A landscape with many valleys, sampled at points; each row gives a point and its height.
From any point a ball rolls to the lowest of the 6 points nearest to it. It stops when none of these is lower. Distance is the straight distance between rows; heights are no part of it.
j591 h=4.21: [163 110 105 137 118  80  91 111]
j312 h=4.96: [155 146 129 117  94 124 142 188]
j847 h=5.50: [186 139  90 142 104 121 108 172]
j894 h=2.59: [107 122 146 103 124 127 133 112]
j968 h=1.89: [ 71 139 107 108 145 195 147 104]
j768 h=2.63: [138 149 121  92  95 142 135 159]
j671 h=5.18: [158 107 146 159 104  68 110 125]
j724 h=3.13: [163 148 127 107  96 138 135 170]
j588 h=9.28: [172 137 141 144  90 109 140 187]
j31 h=4.89: [189 134  72 146 116 113  91 152]
j293 h=3.26: [105 118 126  91 126 112 109  82]
j656 h=3.10: [ 86 132 151 156 166 199 189 125]
j284 h=2.67: [ 91 125 170 114 139 132 153 121]
j40 h=1.87: [105 136 138  98 110 158 137 128]
j268 h=6.58: [179 113 122 179 109  80 102 154]
j760 h=2.02: [ 94 146 156 105 124 162 157 147]
j911 h=2.46: [ 71 141 101 107 144 219 154 125]
j855 h=7.41: [188 134 103 163 131 106 119 182]
j646 h=7.47: [172 122 135 155 106  86 121 150]
j151 h=3.14: [164 165  97 107  86 143 124 171]
j763 h=3.29: [133 111 145 128 104  87 126 132]
j463 h=2.12: [ 84 128 119 170 172 207 177  99]
j878 h=1.80: [ 84 126 161 123 151 163 158 125]
j401 h=4.64: [152 105 148 150 108  57 105 109]
j761 h=5.12: [170 141 131 122  95 115 131 176]
j619 h=6.36: [176 124 100 149 104  95 105 145]
j854 h=2.97: [154 146 109 105  97 133 112 153]
j592 h=2.20: [ 84 131 132 142 171 190 157  92]
j487 h=7.04: [177 121 115 222 148  76  98 163]
j631 h=3.53: [ 89 120 126  88 149 139 107  70]
j918 h=0.49: [155 134 137 127 101 113 130 163]
j827 h=3.68: [114  98 155 112 139  89 120  84]
j449 h=2.60: [124 134 120  88 120 132 111 110]
j803 h=2.11: [108 151 134  85 109 168 150 148]
j395 h=2.01: [ 78 143 145 136 155 188 161 123]
j755 h=3.56: [ 81 114 150 117 153 120 122  71]
j993 h=3.57: [ 73 130 141 107 154 138 128  88]
j417 h=7.26: [177 124  96 201 137  82 104 165]
j480 h=2.45: [118 109 153 116 130 102 124 113]
j278 h=5.74: [177 120  79 177 126  84  85 142]
j822 h=3.46: [124 118 165 120 110 108 143 147]
j641 h=3.15: [140 129 108  94 117 111  90 111]
j271 h=3.65: [159 110 100 110 117  89  72  86]
j260 h=1.25: [ 88 125 116 112 157 185 140  84]
j317 h=4.52: [100  99 152 112 149  88 113  64]
j431 h=4.56: [180 130  69 138 123  98  83 129]
j46 h=3.49: [ 94 131 160 157 164 189 189 125]
j297 h=2.99: [107 124 147 105 132 118 128 100]
j866 h=4.15: [179 126  78 130 123 102  76 112]
j380 h=2.73: [122 127 152 117 113 112 130 133]
j770 h=4.06: [144 100 129 131 121  74  96  91]
j590 h=4.24: [139 129 152 111 100 114 144 155]
j331 h=2.37: [ 82 132 152 148 169 181 174 101]
j639 h=1.23: [ 90 135 112 142 163 215 175  99]
j635 h=1.57: [ 93 134 141 104 134 161 143 123]
j358 h=3.96: [149 118 126 112 111  91 106 117]
j238 h=1.32: [145 128 167 134 102 105 151 162]
j255 h=2.38: [123 157 112  76  95 164 130 163]
j424 h=3.09: [144 142 116  94 101 130 110 131]
j970 h=0.79: [ 80 118 177 136 177 146 160  97]
j903 h=3.70: [100 110 139  99 141 115 104  67]
j630 h=4.73: [165 109 112 158 117  67  94 122]
j672 h=2.07: [110 133 135  95 116 137 130 128]
j160 h=1.69: [ 73 133 127 127 158 200 161 108]
j131 h=2.25: [117 145 137  99 110 133 148 146]
j314 h=6.79: [165 118  75 206 160  83  90 160]
j859 h=2.21: [ 91 113 176 129 168 121 148  88]
j24 h=2.69: [145 158 115  98  94 146 136 158]
j791 h=1.18: [121 110 160 119 122  97 132 130]
j703 h=2.74: [ 84 144 169 136 158 174 179 145]
j442 h=3.25: [141 125 126 101 107 116 112 123]
j649 h=4.78: [128 140 166 113 105 136 163 161]
j920 h=5.35: [161 120 120 142 109  75 107 129]
j21 h=6.61: [170 118  64 191 162  96  87 161]
j606 h=0.88: [ 82 128 131 112 154 170 150 102]
j299 h=5.64: [176 119  51 171 151  95  72 135]
j729 h=3.50: [ 92 130 168 169 174 182 184  99]
j3 h=4.37: [154 155 128 114  87 138 140 191]
j152 h=6.60: [180 114  90 199 153  82  97 147]
j960 h=2.56: [ 83 134 120  86 138 168 117  93]
j889 h=1.45: [ 81 125 147 125 160 166 155 106]

Call two points neighbours if one is among the 6 nearest of the other. Go from one point of each pair to the other, from neighbour to neighbour, staying as low as possible. Name the highest point that can't be avoided.
j918 and j970 -> j380
j606 and j791 -> j894
j970 and j606 -> j889
j606 and j639 -> j160

Where does a ball stop that starts at each point below?
j827 -> j791
j803 -> j606
j649 -> j918
j395 -> j606
j401 -> j791
j671 -> j791
j760 -> j606

For each start below, name every point that the ball comes to, in order.
j40 -> j635 j606
j631 -> j960 j606
j755 -> j859 j970
